Points on a hilly landscape, in no order, each with its height.
A ball rolls from a point to the lowest of its 2 nearest points, and stops where none of them is lower. Distance is the straight distance between rows; heights are no part of it.
<732> (h 240): [ 14  16  -6 -51  12  -4  21  -8  34 -30  25  33 -13  22  -2 -36  48 -17
 -25  24]
<308> (h 431): [ -1   6 -12  23  11  -2  55 -15 -47  14  20  39  -7  -3   7 -12  34  -1
 -18 -14]
<464> (h 455): [  0  32 -32  47  53  -5  25  -4 -25   7  20  34  31  32   1  37  38  33
  23 -27]
<536> (h 293): [  0 -36 -17 -13  18 -13  11  -5 -25 -17  10  25  37  25  23 -10  -9   5
   5 -26]
<584> (h 469): [ 26  28 -33 -53  32 -29  12  12  21 -41   5 -15  18  24   1  -9  10  -3
  12  32]
<419> (h 271): [ -8   5 -12 -20  -3 -33  17  12 -29  11   6 -16 -14 -23   7  13   5 -41
 -38  33]
<516> (h 486): [  6   6  -3  57 -25  -3   8 -13 -39  54  -4 -16 -20 -19   3  24 -13  -1
  -5   5]
<232> (h 328): [  0 -21  26  48  -9  19 -30   1   3  18  10   9  27  14  -4  12 -28  26
  41 -47]
<624> (h 80): [ 14  -8  -8 -32 -21  -2 -38   8  15 -17 -37 -46   8 -28  -8  -3 -36 -25
   0  23]
<317> (h 433): [  6 -33  -4 -35  13  -5  26 -32  -3 -25  16  34 -13  18  -3 -40  12  30
 -43  30]
<2> (h 199): [ 23  13  -1 -41   1   2  11  -1  53 -32   9   4 -16   4 -19 -40  44  -6
 -19  42]
<190> (h 456): [ 13 -48 -15 -24  -7  -1  12 -55   7  -8  15  36 -16   6 -15 -14  12  59
 -30  43]
<1004> (h 558): [ -3   5   2 -67  11 -21  -6  40  31 -42   5  -5  25  19  12 -14  -6 -53
  37  -7]
<290> (h 351): [ -7 -32  -7  33 -13  32 -46 -11  36 -20 -26  28  27 -26 -12  -7  52  13
  21 -20]
<220> (h 239): [  1  -4   5 -44  -8  -8  -3   7  33 -29  -3 -21  -5 -16  -6 -23  24 -35
 -18  34]
<965> (h 421): [ 10  54   9   1  54  25  30  -1  22   3  42   7 -19  51   8  -1   4  75
  17 -18]
<59> (h 409): [ 16  -6   6 -11  -8 -13 -15  -2 -14  21  -8 -36 -13  24  -7  17 -65   7
   1 -12]
<903> (h 474): [-14 -27  19  44 -39   8  19  -7 -55  52   3   8 -24 -33   2  11 -19 -15
 -11  -4]
<998> (h 353): [ 14 -33 -14  10 -16  13 -29 -37  34 -11 -22  13   0 -27 -23 -11  38  38
 -18  37]
<171> (h 195): [-15  -8 -10 -14  -4 -39 -18   9 -47   6 -23 -26  16   3  21  24 -40 -48
  -9  -2]
<76> (h 355): [  4 -21  22  36 -13  14  -3  -5   1  26  12 -13  -6   1   6  17 -23  35
  14 -34]
<163> (h 221): [-22  -4 -13   3   7 -31  12  14 -63  14  -9   8  16 -11  30  37 -26 -52
  -2 -19]
<37> (h 338): [ -2 -10  -5  22 -32  16 -30 -23  27  -9 -39  -4   5 -58 -37 -14  52  27
 -23  42]
<1072> (h 235): [ -2 -14  50 -18 -10  27  45 -22  21  17  42  10 -58  30   4 -28 -18  42
 -25  -1]
<354> (h 208): [  7 -20  47   5 -30  21  -7  10  27   3  -6 -15  -6  -2 -17 -14 -43  -7
   7 -15]
<222> (h 270): [  0  12   6 -23 -12 -21   4   6 -11 -12 -10 -27  -4 -27   3  -2  10 -42
 -19  43]
<36> (h 435): [ -9  45  -9  25  41  24  29 -16  -9   8  47  19 -12  36   4   3  23  66
   3 -26]
<845> (h 253): [ -4 -12  53  21 -43  34  -7  17  34  -6 -19   4   9 -18 -17 -17 -16 -35
  23 -35]
<454> (h 247): [ 24  25 -13  17   1  -9 -18  -5  36  17  -6 -20   1 -27 -35  10  38  25
 -12  42]
<631> (h 403): [ -6 -33 -15  -2   3  26 -38 -10  35 -11   4  67  28  28   8 -17  41 -10
  26 -48]
<483> (h 289): [-10   8  33  12 -36  29  -9  23  28  -6 -28  -5   3 -40 -16 -14  20 -48
   2  -3]
<21> (h 445): [ -9   8  16  42   0   7  57   1 -37  25  36  44 -27   0  13 -12  12   4
  -7 -32]
<161> (h 531): [-15 -16  14   6 -18  15  25  -9  -3  -5  22  46 -19   0   5 -28  39 -30
  -8 -17]
<912> (h 308): [-21   1  26  28 -43  31 -16   4  22  -3 -44   4   9 -69 -13  -8  35 -29
   4  -5]
<169> (h 577): [  4  18   2   9  21   0  10 -16 -48  42  18 -28 -49  45  19  29 -71  43
 -21 -14]
<249> (h 573): [-26 -42   2 -15 -14  -2   8 -24  -6 -24   0  28   0 -27   6 -34  34 -24
 -43  26]
<513> (h 259): [-17 -14  20  36 -30   5 -30  21 -30   6 -43 -16  35 -32   4  22 -31 -32
  24 -38]
<72> (h 393): [ 12 -33 -13 -75  11 -24  16 -31   4 -36  12  15   1  38   6 -42  -7   9
 -19  33]
<767> (h 478): [  9  69 -29  14  58 -29  26  20 -29  19  19 -10  10  36 -10  66 -12  30
  16  11]
<241> (h 525): [ 15  45  -1  52  21   2 -20  22   4  42  19 -44  -1  25  -8  62 -25  40
  34  -6]
<477> (h 238): [-13   8 -11   4 -11 -34  36  16 -88  25   3  -2   0 -16  32   9 -21 -51
 -16   0]
<921> (h 223): [ 17  30 -22  30   5  -7 -25   3  20   9 -17 -40  28 -31 -26  30  29  13
  13  30]
<717> (h 185): [-32 -29  10  -9 -31  -4 -14   8 -27  -9 -43 -14  -8 -54  10   1 -13 -53
 -31  23]
<521> (h 124): [  5  -8  16  -4 -22  14 -46  23  21 -16 -50 -33  18 -34 -14  -2 -39 -14
  24   0]
<27> (h 342): [ 11  41  -3 -15  31 -27  48  12 -32 -12  15   2  -3  14  12 -17  -9 -17
 -23   7]
<738> (h 498): [  0  32   3  68  -4   5  11   3 -36  55  21 -12 -11  -3   2  44 -14  23
  13 -12]
<363> (h 592): [  3  30  -6  16  22 -21  35  -1 -76  30   8 -12 -33  37  25  27 -65   1
 -21 -17]
<537> (h 173): [ 21 -43 -18 -46   1 -24 -19 -21 -12 -15  -6 -17  -6  10  -9 -14 -37   5
 -21  31]
<949> (h 417): [  6   9 -25  22  14 -17  19 -18 -31  10  13  16 -11 -17   4   3  30   7
 -36  26]
<426> (h 186): [  8  23  -1  28  -5 -14 -40  24  17   7 -27 -44  29 -25 -19  40  -6  -8
  31  14]
<663> (h 168): [ 13 -10  41  13 -40  20 -32   6  16  16 -41 -26   3 -13 -11  -8 -61  -5
  13 -12]
<542> (h 166): [-21 -22   0  -7 -30 -18 -23   9 -49   1 -44 -35  -3 -31   4  11 -47 -57
 -22   7]
<673> (h 540): [  6  46  -6  19  28  11 -11   9  24  34  23 -47  -9  26   2  47 -28  69
  27   0]
<534> (h 252): [ -8   2 -14  -6 -13 -36  26 -12 -73  22  -7  -3 -29 -15  14  17 -11 -40
 -28  23]
<514> (h 432): [ 31   5 -26 -61  25 -10 -12   0  44 -33  20 -11  16  22  -7 -17   8  19
  27  26]
<137> (h 287): [-25 -27 -23 -67  12  -6 -30  32  44 -52 -31  -9  17  -4  14 -37  23 -33
  12  14]
<415> (h 295): [ -2  -8  17  46 -11  11 -32  17  -4  16  -6  -9  37 -11  -4  39 -34  -5
  45 -29]
<83> (h 369): [ 11 -34 -19  15   0  -3 -31 -34  30  -4   4  -3   6  -9 -21  -4  21  57
   1  22]
<888> (h 378): [ 10 -17  16  15 -11   4 -20  -6   3  21   5 -33  -7  17  -1  16 -51  46
   6 -13]
<781> (h 367): [ 25  20   0  -9  21   7  24  -5  13 -22  33  24 -17  42  -4 -29   3  29
   2 -18]
<403> (h 162): [  2  -1   0   5 -14   3 -39  22  27 -23 -41 -22  38 -31 -11  11  -5  -9
  37  -8]
<958> (h 269): [  2   1  55   4  -7  32  41   4  35  25  22  -2 -59   3 -15 -22  -6  19
 -24   2]
<1003> (h 299): [ 12  28  32  20 -17  26  27   4  32  33  24 -18 -34 -24 -23 -15  19   6
 -11  20]
<1030> (h 645): [  0  38  -3 -33  13  13 -18  31  49 -13  22  31  16  47 -16  -8  29 -39
  43 -42]
<75> (h 368): [  9  28   6 -12   8 -17  60  -2 -53   1  26  18 -21  15  16 -13 -22   3
 -24   2]
<56> (h 234): [-26 -44  14  26 -20   1 -14   3 -34  -1 -23   7  38 -23  20  15 -21 -30
  11 -32]
<834> (h 329): [-19 -21   6  40 -17  16 -10  -1  19  -5 -27  25  22 -43  -5   3  57 -13
   6 -14]
<414> (h 446): [  3  30 -10  45  46  17  20 -15  -2   9  39  43  16  39   8  24  30  64
  26 -40]
<590> (h 510): [ -5  50   2  52  15  -3  16  22 -30  60  17 -23  -8  13   3  73 -27  23
  26 -14]
<378> (h 210): [ 22 -44 -35 -37   7 -17 -23 -40  -8 -12  -4 -19 -15  21  -6   3 -31  54
 -13  41]
<240> (h 398): [ 29 -18 -30 -29  19  -8 -30 -13  42 -18   3  -6  20  11 -20 -14  14  43
  20  21]
<153> (h 555): [-22 -35  10 -10 -28  24  -4 -16  21 -25  -7  37  -4 -17 -12 -34  40 -26
 -19   0]
<351> (h 354): [-12 -54 -10 -70  -2 -19   2  -8  12 -47 -10  26  10  14  24 -35  -4 -12
  -7  24]
<401> (h 326): [-27   3   1  28 -20  13 -36   5  14  -9 -49  -4   5 -76 -23  -6  51  -2
 -12  35]
<92> (h 375): [-18 -44 -10   5  -6  34 -46  -3  31 -19 -23  38  43  -7  11 -23  36  -6
  37 -44]
<842> (h 204): [-52 -31  -8  21 -24  -8 -30  18 -16 -17 -46  -8  20 -49  17   8  15 -42
 -12  -3]
<117> (h 250): [-35   3  -6 -29  -4   0 -34  28  41 -41 -34  -6  16 -23   6 -21  42 -41
  13   2]
<567> (h 467): [  6  50 -36  34  53 -25  34   8 -32   2  17  16  29  31  -9  54   9  23
   8   7]
<250> (h 490): [-10 -21  35  21 -45   9  27   5 -29  10   0   4 -13 -35   5 -18 -16 -38
 -17 -12]
<803> (h 509): [-22 -10  25  13 -28  20  21  17 -15  -1  11  19  -3 -20  11 -23  17 -57
   1 -36]
<906> (h 508): [  7  26 -13 -57  28 -29  13  18   8 -35   7 -13   9  20  11  -4 -15 -37
   6  16]
<52> (h 297): [  7  33 -15 -34  35 -19  36  13  -8 -23  14  23   6  19   3 -25  43 -26
 -14  11]
<614> (h 460): [ -8 -19  23  45 -20   7  32 -14 -48  32  25  26 -21 -12  22   7 -13  10
 -12 -28]
<983> (h 565): [ -2  19  -4   8  21  11  -4 -23  -5  40  21 -34 -37  44  31  38 -62  73
   0 -12]
<861> (h 405): [ -1   1  -5  11  -3 -11  45 -22 -40  37  22   7 -37 -16  -2  -2  12  23
 -50  27]
<878> (h 380): [ 11 -17 -31 -22  13  19 -16 -24  33  -9  23  67   6  37   3 -29  58   5
  18 -26]
<988> (h 332): [ 16  -6  -1 -19  31  -2  17 -14  10 -26  18  38  16  34  10 -25  14   4
  -1 -21]
<303> (h 400): [ 13  42  21  -8  22  26  38   1  38   6  41  -4 -34  45  -4 -25   9  56
 -10 -10]
<583> (h 209): [-21  -7  -2 -17  -3   7 -57  33  48 -46 -49 -10  41 -29  -7 -13  16 -24
  37  -6]
<323> (h 687): [  7  35  23   7  -6  16  -8  27  32  -8  16  20   2  23  -7  -4  16 -40
  39 -44]
<825> (h 262): [-17 -32  -2   5   2 -10  -3  -4 -27 -12  -1  34  35  -6  27   7   3 -32
  -3 -29]
<13> (h 273): [ 19  37  11  34  -3  13  -2  12  48  38  -4 -43 -21 -25 -28  14  19  24
 -10  26]
<1007> (h 603): [  8  24  -2 -44  21   4 -17  45  47 -31  11   7  23  41  -4  -5   8 -45
  58 -22]
<833> (h 389): [ -6  11 -10  -3  13  -9  70 -25 -69  15  21  27 -35  11  10 -19 -13  16
 -57  20]
<88> (h 554): [ 20  29 -13  -7  32  10 -14 -15  10  25  23 -51 -23  49   5  33 -43  88
  14   0]
<44> (h 123): [ 22 -13 -19 -37 -11 -29 -32  -9  -8  -2 -33 -49  -7  -1  -5   4 -51 -21
 -14  31]
<747> (h 438): [ 28  13  -3  -3  -9 -21 -23  -8 -14  39 -18 -64 -38  24 -10  27 -62  -5
  -2  12]
<221> (h 321): [-35 -58 -17 -64  -5  -1 -24   6  29 -57 -16  19  17   4  19 -29  19 -27
  -3  -4]

Call two points neighbours if one is among the 2 nearest of the other. Go from one point of each pair to the other, from neighbour to neighbour, staying as low as possible. Name the highest point that can't be avoided.
<542>, <624> => <303>
<1072>, <624> => <1003>
<2>, <56> => <419>

For each start below, name the point where the ball stops.
<1007> => <624>
<965> => <56>
<590> => <2>
<803> => <2>
<767> => <56>
<59> => <56>
<419> => <542>
<92> => <624>
<308> => <2>
<72> => <624>
<401> => <624>
<878> => <56>

Two balls start at each pair of points below. Name the first point that both come to, or write never.
<323>, <153> => never
<1030>, <631> => <912>
<240>, <921> => <521>
<983>, <13> => never
<317>, <249> => never
